Points, in no order, along strands that fork, close into loops and pass close to each other.
Points whose rows are less than 84.4 apart are linked; no others are. Some points are linked to none.
k193: 4.7,-15.1,9.1,-16.3,-33.2,0.3,-6.7,-24.9,-9.3,-1.6,20.3,-8.6,30.8,-26.2,-6.1,0.9,-1.6,7.4,9.3,-11.8,11.4,50.6,-10.1,5.1
k747: -19.3,-33.1,-22.7,-27.4,-5.3,2.7,2.4,-31.7,-1.4,15.7,-23.7,17.4,19.5,2.0,-5.1,17.2,-12.9,0.5,-18.3,-12.3,-6.6,-47.2,5.9,-8.9
k170: -12.1,-28.4,10.1,-6.0,23.6,39.7,31.2,-9.5,31.7,18.9,-35.5,-3.6,30.1,1.1,-40.6,-8.7,-32.3,-14.2,-8.1,-55.6,13.9,19.0,3.8,-28.3
k942: 11.3,44.5,-9.2,1.5,2.1,-0.3,32.0,32.4,-15.5,-10.2,37.6,-10.1,-9.8,-0.4,45.6,-7.9,25.4,-0.3,3.7,75.4,-6.5,-6.2,-19.5,-2.5
k366: -7.9,-40.5,-7.6,-23.0,-6.5,-1.6,-5.9,-16.4,-0.2,21.4,1.4,-5.7,31.7,-9.2,-7.9,-3.9,-27.3,-11.7,-3.9,-30.1,-0.6,30.6,-17.2,-6.7
k252: 5.4,-41.9,-12.4,-15.3,-4.6,-12.2,-13.9,-25.6,13.3,27.3,-8.8,17.3,42.2,9.5,-7.6,-16.5,-69.9,-12.9,2.6,-21.5,19.0,-2.0,-25.4,12.0
k647: -17.2,15.2,43.4,2.4,32.6,23.4,-25.7,-29.9,-5.4,-18.4,-23.4,-5.6,5.0,5.9,-9.3,-0.2,-0.2,24.2,8.6,14.8,-7.4,26.2,21.8,14.9
k84: -30.1,8.8,-3.8,0.6,-3.7,12.6,31.7,-16.1,24.0,-25.4,16.2,2.2,14.0,2.4,-2.6,30.3,-1.5,-31.9,-12.2,8.6,6.3,-6.4,7.6,-22.4
k425: 6.6,-6.3,-32.9,55.0,-8.5,-24.0,-7.7,-6.5,-3.0,-3.7,13.0,44.2,-8.9,5.7,5.4,7.7,4.5,-16.3,9.5,9.9,-33.6,-28.1,-37.4,-6.4
k437: -29.9,17.3,11.3,-3.9,-0.7,30.4,24.4,-15.2,-6.5,-6.5,3.4,-40.9,-7.5,-5.7,-7.5,8.9,6.8,26.1,30.3,-16.0,6.6,8.7,0.5,-34.7
k720: 3.9,1.0,-15.8,19.8,15.8,5.1,-3.3,22.4,8.9,-36.5,12.0,43.7,7.4,2.5,36.8,47.5,24.6,-7.2,-10.5,-18.5,-13.3,-30.5,-18.6,9.9
k950: -27.8,-14.2,1.0,-16.6,-3.7,16.6,16.2,-45.2,19.2,19.9,-12.3,6.0,-13.2,22.4,-34.0,16.9,11.9,-8.9,5.1,-32.2,24.6,4.0,-6.3,-18.1
k804: 6.4,-43.9,-53.5,32.9,14.8,-30.0,5.2,9.9,13.6,-19.0,-13.2,28.2,2.9,-18.5,14.9,-12.3,-13.7,-9.0,-15.0,10.0,28.2,-42.5,-20.3,-5.8
k809: -5.2,-17.8,-21.9,-3.2,-37.1,0.4,1.8,35.7,-1.5,6.0,-22.7,6.9,-2.2,3.7,-26.8,-2.7,-43.7,-4.5,-28.1,-0.7,-0.8,-8.0,26.5,-2.9
k272: 26.6,-5.5,0.0,22.0,-8.6,0.6,-36.6,13.8,-35.5,-23.6,3.3,6.1,16.1,11.6,-5.8,11.7,18.7,15.0,19.4,19.1,0.0,-5.7,7.8,25.2
k564: -21.4,-1.5,2.1,-12.8,22.1,4.3,-31.0,31.6,-2.7,6.9,16.7,-18.7,-29.4,-9.3,23.7,1.3,30.0,32.5,-10.9,14.2,-7.2,23.3,4.7,-17.3
k110: -13.1,13.6,14.8,-14.2,-11.7,11.3,-10.5,8.8,27.0,8.4,-46.0,10.5,3.6,-3.7,-52.2,-17.6,-57.5,27.0,-22.0,-1.7,19.2,-5.6,17.0,2.7
k422: 11.8,-26.7,-38.4,-15.6,-21.9,-36.5,-2.9,-21.6,8.5,-9.7,-5.9,82.4,10.8,-17.6,33.2,19.4,-43.2,9.8,-0.3,-7.9,-2.6,-26.7,-36.5,-3.6
k642: 0.9,3.7,9.1,11.9,-21.5,-4.4,-31.3,22.4,-12.4,0.2,64.0,11.5,-18.1,14.7,14.0,0.6,11.4,9.9,18.5,39.0,-20.9,15.6,0.7,-33.4
k876: 4.8,47.0,23.4,2.9,2.0,8.4,-25.4,-16.1,-9.1,8.4,14.4,-10.7,-42.7,31.1,10.2,9.5,17.7,-21.8,-13.1,14.2,-19.1,37.4,8.9,12.3
k143: 32.6,-35.4,6.1,-7.5,18.5,11.4,11.1,18.7,14.2,-8.9,-0.2,-17.7,-11.2,8.7,22.1,16.4,46.1,-5.1,7.3,-24.4,-29.2,29.7,8.3,9.7
k835: 10.2,5.8,18.8,2.5,31.7,26.7,23.4,-2.8,-14.6,12.8,17.7,-30.8,-46.7,38.7,5.4,-2.1,26.6,15.4,9.6,26.4,11.5,37.1,27.0,-9.0
k186: 20.2,27.9,6.6,19.3,13.5,-3.9,-3.9,-2.9,2.3,-2.1,-6.5,-4.3,-15.6,19.0,18.0,28.9,12.7,-32.7,2.9,3.7,-29.9,20.1,3.1,23.8
k954: 1.7,76.3,31.6,-3.3,30.1,27.1,10.1,8.5,-29.8,25.3,26.4,-39.0,-24.1,-1.7,8.2,-24.1,37.3,-2.7,24.8,33.5,19.3,35.7,6.3,5.3
k560: 20.2,-22.2,-14.2,38.1,-11.3,-26.9,-7.9,-20.6,-15.2,17.0,-23.6,11.7,-6.0,22.1,-9.0,6.7,-10.2,-29.5,16.5,1.1,-28.5,-24.4,-14.7,7.0
k257: -17.2,1.6,15.4,-8.6,2.8,19.1,17.4,-55.3,2.4,11.0,-43.2,-7.5,29.0,-6.4,-48.8,-48.9,-60.9,12.9,10.1,-50.4,24.3,-8.2,4.2,0.2
k637: 10.8,30.4,31.7,6.0,11.9,12.1,32.0,2.9,-23.1,2.0,28.4,-28.4,-32.7,12.9,38.6,8.5,28.4,-7.0,29.0,5.3,-5.1,10.3,-19.9,24.1
k388: -2.2,-30.4,-0.5,21.5,18.1,-18.0,-10.8,-19.9,20.2,-3.2,-30.6,17.3,13.6,13.1,-20.0,-12.7,-45.6,-36.7,-24.0,8.5,-5.6,-19.7,-7.4,15.5
k146: -19.7,-23.5,0.3,25.8,-6.4,-3.4,-33.7,20.4,-16.6,22.9,15.7,11.6,-2.3,-31.3,4.0,1.7,-16.6,15.0,-2.5,-0.8,-15.7,-15.3,8.1,-20.1
k442: 20.2,-16.9,-1.5,1.8,13.1,-25.4,15.4,18.4,5.2,-24.6,26.4,-27.4,-9.0,-15.0,17.7,-13.2,33.2,24.2,9.4,13.7,9.6,18.4,-7.8,-2.2
k505: 15.5,2.0,-54.6,-2.3,-13.3,-34.6,11.5,-21.7,-17.8,-27.9,7.1,66.5,-2.2,-4.1,43.9,17.2,-3.0,8.4,-12.1,2.3,-1.9,-28.1,-40.5,-3.3
k458: -13.5,-2.6,4.8,12.5,-0.4,23.6,30.3,6.6,13.3,10.6,-33.4,-21.0,-25.1,-5.2,-16.3,-2.6,-14.8,12.7,-16.7,-15.1,-3.9,3.1,17.6,-13.9
k734: -28.0,-28.5,16.2,10.6,19.1,-26.4,-4.5,37.5,9.9,-22.8,3.3,2.9,22.1,-12.2,2.8,10.5,0.0,19.3,9.9,-2.9,4.4,-42.6,-16.6,8.6
k369: 30.0,-24.5,-21.2,19.2,23.5,-5.7,3.9,16.2,28.4,-31.3,-11.2,14.7,15.5,-6.9,21.1,39.6,-1.9,-2.0,8.7,-30.8,2.3,-27.8,2.9,5.5
k680: 0.1,4.5,42.1,-9.8,-9.8,-5.7,-4.3,-13.8,5.4,-4.4,8.8,1.5,-7.9,11.6,-20.0,-0.4,45.4,-16.3,9.0,10.9,-28.1,15.7,18.7,5.7
k55: 2.9,19.2,22.0,-4.4,22.9,4.6,-13.1,-35.8,-0.8,-2.1,-45.7,-29.5,-8.5,-2.0,-25.4,-6.8,20.2,33.2,-1.4,-7.0,2.1,27.9,0.9,19.0
k547: 2.6,11.5,-51.7,5.8,-18.0,-25.0,21.9,-15.5,0.9,-14.2,15.8,17.2,12.3,-17.5,32.2,11.0,-19.3,8.3,10.9,-4.3,8.6,-16.4,-47.1,-5.7
k600: -13.4,1.9,12.7,18.0,-13.1,-2.6,19.7,46.4,7.1,5.0,3.4,-24.6,-31.6,-13.2,3.4,1.4,-12.9,9.3,-10.2,-3.6,-17.7,5.5,-8.0,-14.4
k328: 34.8,3.5,-33.5,4.9,13.3,-24.4,1.4,55.5,-53.1,-49.7,34.7,50.0,-0.6,-11.2,63.4,2.3,17.0,23.5,-9.0,6.6,-20.1,-13.4,-20.7,4.6
k352: -14.2,-18.8,28.8,-1.8,-5.5,-5.9,9.2,38.0,-3.8,-11.5,28.0,-18.2,33.2,-14.5,-11.8,-1.6,9.5,-13.7,9.6,3.9,7.9,-7.1,-9.0,4.2
k156: 4.0,-6.5,-8.1,-18.1,-27.0,7.0,-23.7,6.0,34.1,25.9,-22.1,21.2,11.3,4.7,-47.2,-12.9,-69.7,-1.3,-30.4,-12.4,-2.1,-24.6,24.8,-10.3
k138: -11.1,-11.1,-17.2,-25.1,-10.8,8.7,-15.9,-52.2,18.1,6.4,-10.9,5.9,23.1,5.1,-36.0,-11.1,-30.3,-4.6,-3.2,-37.8,9.9,-34.5,22.3,-19.6
k652: -4.7,-4.5,2.4,20.0,28.9,2.6,-44.3,28.7,-23.6,4.9,32.5,-10.1,-18.2,-23.4,39.3,-0.2,17.2,20.3,-0.9,-0.6,-28.8,-6.9,8.9,-14.0
k182: -8.5,10.7,5.4,-19.9,-8.6,-7.2,35.7,13.7,-25.3,-11.8,26.5,-2.9,-4.9,10.2,36.5,4.5,43.2,11.5,13.1,46.7,-18.9,-15.2,-10.6,-1.5
k806: 6.5,-16.3,-20.0,-16.6,-5.6,30.7,2.9,-14.0,-6.3,16.8,-40.7,-7.8,-16.0,8.1,-43.6,-12.6,-37.2,27.8,8.0,-64.7,24.0,34.5,9.7,-7.5
k562: 15.6,-30.3,-21.4,-4.1,-30.9,-4.3,-4.9,-18.3,-8.5,-26.4,-6.4,27.5,20.1,24.1,-11.5,11.0,-19.3,10.2,10.7,-9.3,-9.0,-13.3,-25.6,27.9
k253: 36.4,48.2,5.1,8.6,34.6,-5.4,-39.5,38.6,-4.8,23.3,56.6,-14.0,-35.0,4.9,24.7,-14.1,39.0,-9.8,37.5,29.7,0.7,2.9,17.9,17.4
k160: -13.6,-60.7,19.1,-15.4,-10.7,-2.2,9.9,-13.3,-0.9,35.8,-9.6,4.9,1.8,-7.6,-15.8,-19.7,-21.1,-5.9,-22.5,-54.7,25.3,18.7,8.5,10.5
k191: -35.5,29.9,3.6,2.9,10.4,36.7,23.9,-32.2,13.5,-21.9,15.8,-19.0,-11.6,19.4,5.1,13.1,7.3,-2.6,7.6,11.6,9.6,6.0,-10.8,-17.9
k374: -8.1,37.8,-2.6,12.0,14.0,-15.3,-7.5,-32.0,-22.4,5.1,-7.7,-51.9,5.4,-15.3,23.8,-0.5,7.5,11.1,19.3,19.9,1.2,3.9,-12.0,-0.6
k497: 12.9,-1.3,8.1,31.5,-24.2,-7.1,14.1,9.1,7.9,9.4,-5.3,-2.0,-36.9,7.4,-16.4,-1.3,5.9,-22.2,-17.1,30.6,-7.8,0.2,23.4,12.6
k75: -12.1,30.1,18.6,-15.4,18.3,-25.6,10.7,2.2,-24.4,25.9,-44.6,-43.9,20.5,-6.4,-29.5,-7.4,28.2,-17.9,-0.4,-13.6,19.6,24.8,14.4,-5.7
k606: 8.5,-30.4,-58.5,22.2,-5.2,-12.9,-13.8,17.4,25.1,3.0,-5.0,57.1,27.0,-25.6,10.8,-16.3,-40.8,-6.9,-41.1,10.0,6.6,-44.7,-10.8,-16.1
k510: -27.1,42.7,29.9,-2.9,-3.8,36.9,-5.8,35.0,-17.4,35.0,37.8,-24.7,-40.9,9.0,1.6,-18.1,32.8,-19.0,-15.5,20.6,-7.7,32.9,15.3,-5.8
k894: 3.1,37.8,11.6,7.7,8.4,18.7,-0.6,23.6,-19.7,-40.8,19.9,30.0,2.3,16.0,30.8,37.7,42.9,5.4,-2.9,11.3,-14.6,-29.1,-4.2,23.5
k628: -2.6,-3.9,-44.4,17.4,31.5,-25.2,-23.0,21.5,-8.4,-11.2,4.8,-20.9,0.2,-2.2,23.9,21.0,15.2,-5.7,8.1,-23.2,10.6,-24.1,-26.7,0.2
k903: 0.3,38.8,-13.9,-2.7,6.8,-18.8,-15.4,-30.7,5.9,7.0,-40.3,-33.4,-15.8,-6.8,-11.2,4.6,-14.6,14.8,11.7,-5.3,17.3,4.3,-4.8,7.1
k98: -9.3,-18.2,13.4,-34.5,0.5,0.8,-10.4,20.2,-3.1,-5.5,1.0,-10.1,5.3,-14.0,15.2,19.3,-7.3,42.7,-11.6,1.5,-11.5,20.0,-4.3,-3.7
k197: -21.3,-50.2,-16.3,17.2,-9.1,8.1,-14.0,-3.2,7.4,33.4,-2.8,30.3,4.2,-19.4,-5.3,-2.6,-45.6,13.3,-17.2,-2.3,-3.2,-3.8,6.2,-20.8
k957: 29.7,-25.6,2.4,-7.1,-21.8,17.2,33.5,-25.9,39.5,25.9,-35.5,-12.8,37.2,10.4,-38.2,-24.2,-41.8,-21.5,23.7,-26.0,3.2,7.2,-13.9,1.5
k300: -28.1,16.8,27.3,1.5,9.6,11.0,-9.5,-32.6,30.0,1.3,-8.3,2.7,-7.6,10.0,-40.1,4.4,-29.8,3.8,-9.5,13.8,26.3,44.7,12.4,-8.2
k268: -10.2,-45.0,-23.8,12.9,-4.5,-41.5,2.1,23.7,5.9,-11.3,4.2,13.1,19.7,-12.7,6.2,-3.7,-32.0,14.3,-2.1,-11.0,5.5,-38.9,-29.1,-9.5
k767: -4.4,7.9,0.6,4.1,-0.1,16.9,5.1,-1.7,20.2,-31.7,40.0,-0.6,-4.0,3.1,9.7,-9.8,30.9,10.8,-13.2,49.2,1.1,5.8,16.1,-15.8
k224: 25.9,2.2,-38.3,10.0,32.9,-16.5,-22.6,34.1,3.3,2.8,-13.0,-19.3,-11.8,-9.0,33.3,16.0,30.7,-2.8,14.4,17.9,-3.5,-24.7,2.8,-7.2
k779: -33.2,-27.2,3.0,-19.6,2.8,41.8,19.4,-21.0,7.9,22.3,-33.1,14.9,34.4,27.9,-56.7,-25.7,-17.2,-29.2,0.3,-61.2,30.5,11.2,-13.2,-16.7
k91: -19.9,-7.6,11.3,-52.2,29.2,22.4,2.8,-24.7,19.3,29.8,-44.8,18.2,43.0,30.6,-60.6,-24.3,-33.7,-17.1,14.0,-64.3,48.7,-19.3,-8.8,-13.1
k417: -32.4,22.7,10.3,-15.4,19.2,0.0,8.9,-3.9,3.2,15.7,-48.5,-14.8,22.7,-16.2,-66.0,-25.6,15.1,-8.8,-8.7,-28.6,32.5,42.0,23.0,-8.7
k648: -4.7,-17.9,-13.6,-6.9,-35.8,-21.0,-2.6,-20.6,-4.7,-17.0,17.5,67.8,35.5,16.5,3.3,13.5,-38.9,0.8,7.5,-10.9,-5.2,-23.6,-53.2,5.6
k522: 17.6,35.7,10.8,7.2,-2.1,17.7,26.5,8.8,9.4,1.4,32.8,-22.2,-18.1,0.9,22.7,-17.4,26.7,12.4,2.0,67.3,5.8,27.0,5.6,-3.0
k290: -6.3,35.7,19.6,-6.6,-20.0,37.6,7.0,-19.1,-10.6,-2.6,-1.7,-15.7,10.9,20.2,-28.7,-11.0,43.2,-3.8,9.8,-6.7,-5.5,31.7,20.4,2.5
k460: 46.3,-1.3,-23.9,37.8,-14.4,-41.6,-8.8,19.7,-4.5,-6.1,13.1,41.5,-31.5,1.6,9.5,9.3,13.3,-5.6,25.8,15.9,-22.2,-21.4,-0.4,12.1
k216: 19.2,51.7,26.4,-21.7,36.5,8.5,-16.9,40.1,-19.3,20.3,26.2,-37.7,-13.6,12.9,29.3,-13.6,42.8,4.3,34.4,28.5,-0.6,13.4,9.7,9.6
k139: -15.6,11.6,13.2,-27.4,2.4,-29.5,-19.3,-31.2,8.3,-32.0,9.1,-6.8,-5.5,3.7,2.2,18.9,-14.8,5.6,1.3,-2.3,-5.6,-9.3,8.0,-23.4
k169: -7.3,1.9,22.6,16.8,-0.3,9.2,7.7,48.7,-26.5,1.8,11.4,-43.8,-2.6,-17.2,0.5,-14.1,15.4,-10.5,5.2,-4.8,-2.0,6.3,17.1,-16.0
k935: -2.2,-18.1,2.7,-9.7,-8.0,2.8,18.5,8.0,49.8,18.3,-22.9,13.6,-10.4,-13.1,-20.7,5.9,-25.4,16.2,5.6,-18.3,-2.9,-16.3,8.6,-10.8
k205: -7.0,-13.8,0.8,20.1,-16.2,-18.8,-5.1,30.9,6.2,-9.1,20.1,9.6,-6.2,-24.3,-1.5,-10.1,45.6,6.7,-14.9,22.1,8.1,-39.9,7.3,-6.7
k983: 24.4,-3.0,-13.3,7.2,-20.3,17.3,29.7,-6.1,14.4,-24.3,26.1,11.8,0.7,3.0,26.8,29.0,16.4,26.1,19.1,17.3,2.7,10.6,-18.3,18.7
k684: 7.2,-3.3,-13.9,22.7,-12.4,-4.6,26.1,-17.3,5.4,-12.4,-10.8,-0.7,17.4,-27.4,34.3,9.3,-31.4,-2.2,24.2,-5.4,-13.1,-12.1,-19.0,-4.6
k433: -5.4,34.8,38.0,-4.6,9.0,1.4,28.4,-13.0,-34.5,33.4,16.4,-38.6,-20.0,-13.0,10.1,-20.8,37.3,-20.6,2.3,18.6,16.4,43.3,14.1,10.1
k233: 17.8,-17.6,10.7,-11.4,15.0,35.9,-7.2,-2.6,27.2,-22.8,-14.9,-6.3,-11.2,20.2,-15.4,14.4,33.7,22.4,-14.9,-17.4,-21.1,22.1,18.8,0.1
k949: 16.7,-38.1,-16.8,-49.5,-26.6,2.8,15.8,-39.3,9.0,16.3,-34.1,30.7,29.5,19.5,-23.6,-26.9,-53.6,-16.2,-27.2,-16.1,9.0,-36.1,9.0,14.0
k177: 16.7,-16.4,-5.3,-5.0,-5.6,10.7,19.6,-33.4,9.8,-12.1,-8.2,-8.3,3.7,12.7,5.7,16.7,-2.7,13.8,25.5,-5.2,-12.2,4.5,-7.8,10.5
k588: -26.7,-24.0,-0.6,28.7,-9.6,-9.6,-25.5,15.8,12.2,-5.0,37.0,21.9,-1.4,-25.4,-10.4,-1.6,16.4,-10.3,-11.2,-22.6,-10.8,-29.5,3.8,-8.8
k61: -4.1,-26.3,-47.5,9.6,-20.4,-0.6,-13.8,24.0,1.1,-15.4,-10.5,15.6,16.4,-15.2,-5.7,-10.8,-46.9,-21.5,-36.4,7.9,-9.9,-34.5,19.4,-18.1
k790: -4.5,34.1,6.4,11.4,-10.7,6.4,-7.7,36.1,-24.8,38.7,28.1,-8.6,-35.4,4.1,21.8,-2.6,31.9,-15.9,-7.9,33.7,4.1,14.8,-4.6,26.0
k852: 25.6,15.3,8.1,33.0,22.7,-4.9,28.1,-2.8,6.5,-2.1,19.9,-0.7,-35.2,6.8,40.4,14.1,22.5,-15.8,-1.2,15.9,-14.2,7.1,-18.9,33.2
k896: -1.5,-22.4,-5.3,22.2,-4.6,10.6,-19.8,-10.5,16.7,17.9,-20.3,17.3,43.3,14.5,-32.7,-19.5,-55.6,-33.1,-22.0,-12.0,2.0,4.8,-33.1,29.9
k337: -9.3,8.0,-0.6,-9.6,12.5,-21.9,-9.5,14.6,8.5,-35.9,2.2,-18.3,1.2,-19.8,20.5,12.4,-35.8,13.8,1.8,10.6,-7.5,-19.6,32.3,-24.2
k982: 17.7,18.2,-2.0,-18.9,-2.5,-17.2,-7.3,6.2,-57.6,-7.9,62.5,-29.1,-20.4,30.7,35.8,-9.9,7.7,-13.0,1.8,14.4,3.8,13.8,-7.9,11.7
k264: 12.7,-42.8,-5.1,-20.5,-19.3,14.5,5.4,-27.3,8.0,34.4,-30.6,22.1,-8.0,16.1,-34.4,-14.5,-47.5,3.7,-4.2,-67.1,26.8,1.1,-1.2,17.8
k429: 0.2,31.2,17.1,-28.7,13.8,-14.9,-4.8,19.0,-18.0,19.4,-31.0,-48.8,2.7,-19.7,3.0,-17.6,39.5,20.7,9.1,21.6,1.3,22.9,11.9,-5.3
k944: -28.7,-13.5,-1.0,-4.3,-2.7,34.4,11.8,18.3,16.6,21.6,-39.6,-15.8,4.3,-13.9,-15.0,11.7,-35.0,-1.1,-26.5,-46.8,13.9,26.3,12.2,-13.8
k765: -22.7,16.7,20.2,1.9,-1.6,8.8,24.4,-27.6,-12.7,6.2,-36.3,-15.6,30.9,14.2,-60.9,-17.7,12.2,-48.6,-4.0,-35.9,20.9,29.2,-0.9,-6.5
k407: -6.2,27.2,48.0,26.0,-8.9,6.2,-2.8,13.6,-18.0,11.5,0.2,-5.6,-41.6,18.7,-14.5,2.2,1.9,-9.7,-8.9,32.3,-2.7,25.0,35.8,9.5
k367: 14.7,-23.2,-23.7,-49.5,-18.3,-15.7,-11.5,-19.2,14.0,-5.9,-17.2,38.7,23.7,-7.0,-7.0,-11.3,-28.0,-3.1,-20.1,-20.5,-13.5,-59.3,8.0,12.6
k121: -6.0,11.7,0.8,30.5,2.7,-19.3,8.4,-18.6,-15.8,0.3,-1.6,-17.7,18.8,-5.9,28.6,9.1,-3.0,-15.2,10.6,26.3,-13.6,-7.8,-40.5,9.5
k105: 10.5,-2.4,4.7,-1.1,48.7,-0.3,-14.7,-27.7,-7.4,-23.3,9.6,-23.0,-12.7,18.4,19.5,3.5,35.6,-3.9,-1.6,2.1,6.4,0.9,32.8,12.4
k416: 9.0,6.8,-10.9,-8.1,-15.2,5.6,12.8,-3.9,-16.7,-34.5,33.0,21.7,1.1,24.1,29.7,10.5,58.3,6.1,1.3,9.2,-24.9,-35.8,-18.3,2.4
k555: -7.0,5.6,-1.0,-33.4,12.0,26.4,-1.9,-42.8,17.0,35.9,-40.1,14.8,43.2,2.5,-44.1,-28.0,-59.3,-14.5,9.1,-48.4,27.8,-44.3,12.0,-7.9
k589: 20.0,45.2,-0.6,2.5,4.7,5.7,1.4,44.0,-27.8,25.6,56.3,-11.7,-33.6,-1.3,55.8,-33.5,36.0,-7.5,-0.6,46.3,-8.6,3.7,-19.2,24.6
k955: 37.3,-24.4,-23.6,3.0,21.5,-17.1,-21.1,22.5,20.6,-8.2,-11.3,5.0,2.4,-3.8,24.3,27.9,42.4,-6.0,13.5,-11.4,-10.7,7.6,13.5,-6.1
k173: 11.0,34.9,36.1,-37.2,17.3,-3.2,-6.0,0.5,-33.7,14.2,-7.2,-37.4,-23.6,15.7,-13.6,-20.2,53.3,30.0,7.6,19.9,1.0,32.2,23.3,14.6
k520: 26.3,-20.0,-8.0,40.1,-16.3,-3.1,-3.1,17.7,16.9,-5.3,12.9,21.8,-27.3,0.2,4.8,16.3,-2.2,-0.1,12.2,39.7,-7.8,-16.5,13.7,7.0
k939: -5.3,-21.3,4.8,-0.5,-15.1,0.0,5.4,20.0,33.5,-13.2,-0.1,5.6,-8.7,-13.7,-31.8,-11.4,17.4,31.6,7.4,8.1,-3.5,-14.7,1.8,-8.0
k40: 15.4,16.1,-23.1,1.0,-9.8,-26.0,-17.5,29.9,-44.5,-28.2,17.9,22.3,-1.4,-32.0,44.8,9.6,-0.3,22.5,5.5,18.8,-10.2,-9.1,-17.1,23.5
k16: 4.3,-18.8,2.3,33.9,15.2,-32.2,-19.9,-8.0,18.5,-16.8,-25.7,19.6,-3.7,11.5,-9.9,14.9,-7.7,-27.7,-2.9,16.7,-25.7,-36.4,10.4,4.9
k863: 4.9,-0.6,-1.6,-22.0,-20.8,-19.4,-12.6,29.6,22.5,-18.6,15.2,13.6,-1.6,-24.5,29.5,21.4,-17.9,29.9,2.4,-7.2,-2.9,4.4,9.1,-15.3
k483: 6.9,29.6,-1.5,5.9,-19.4,-12.0,-19.2,6.6,-29.0,-2.9,20.0,11.9,-12.2,-2.8,35.7,1.0,14.7,1.2,-15.7,28.9,-7.7,8.2,-14.9,31.3
k282: -37.5,12.8,22.0,-25.0,18.0,23.6,-30.4,-32.3,7.7,-6.7,-25.8,11.1,35.0,-3.4,-25.3,2.0,-20.3,8.1,-8.6,-5.1,12.2,26.9,5.9,-7.0
k148: -2.2,12.5,-12.1,10.1,-12.2,-2.2,17.2,-2.0,44.5,-35.0,18.8,22.8,2.8,-12.5,10.8,17.5,-0.7,-4.9,-20.5,30.0,6.6,-16.9,-0.4,-7.4
k212: -25.9,13.4,14.4,-1.4,-19.0,33.8,0.9,2.4,-22.4,3.4,-17.5,-34.4,12.4,8.8,-31.1,-18.5,8.5,-18.4,-14.1,-29.8,-3.3,27.9,-0.3,-15.6
k222: 2.6,-19.7,37.8,-31.4,-7.5,-23.1,18.4,-5.2,23.6,0.4,-24.7,-15.8,0.4,-4.4,-36.5,7.6,30.8,-6.5,10.4,-10.0,-9.0,1.0,27.0,9.2
k668: -6.2,32.7,11.6,0.0,1.6,-1.2,19.6,-33.4,-21.1,23.0,-11.6,-34.9,-9.8,-19.3,17.1,4.6,2.7,-3.4,-6.4,25.8,17.4,23.1,24.8,-4.4
k678: 4.1,0.9,2.4,1.0,-29.8,-1.5,-15.7,-1.0,-33.3,7.8,44.7,-18.9,-0.9,-17.0,5.5,-7.5,6.6,2.3,-4.0,4.8,10.5,55.9,8.9,-4.6

A tip is a point with one link. Name the tips that can be reached along the links from each point below, in the order of the rows.
k212 => k173, k222
k560 => k637, k806, k678
k804 => k110, k257, k197, k139, k949
k668 => k253, k300, k983
k148 => k437, k328, k510, k628, k233

A piece is two or more points that can be reached from each other along the links. Count, over all rows, the pieces, the separate loops (a circle has one, a figure eight two, a Y none), the forks (points with three links) and the tips (points with one).
pieces => 5
loops => 1
forks => 10
tips => 18

A fork is a point with three links, a tip a point with one. Leave the first point through the second and follow the links. Name the first fork or tip that comes.
k637 / k852 => k366
k458 / k600 => k110
k252 / k896 => k637
k156 / k809 => k458
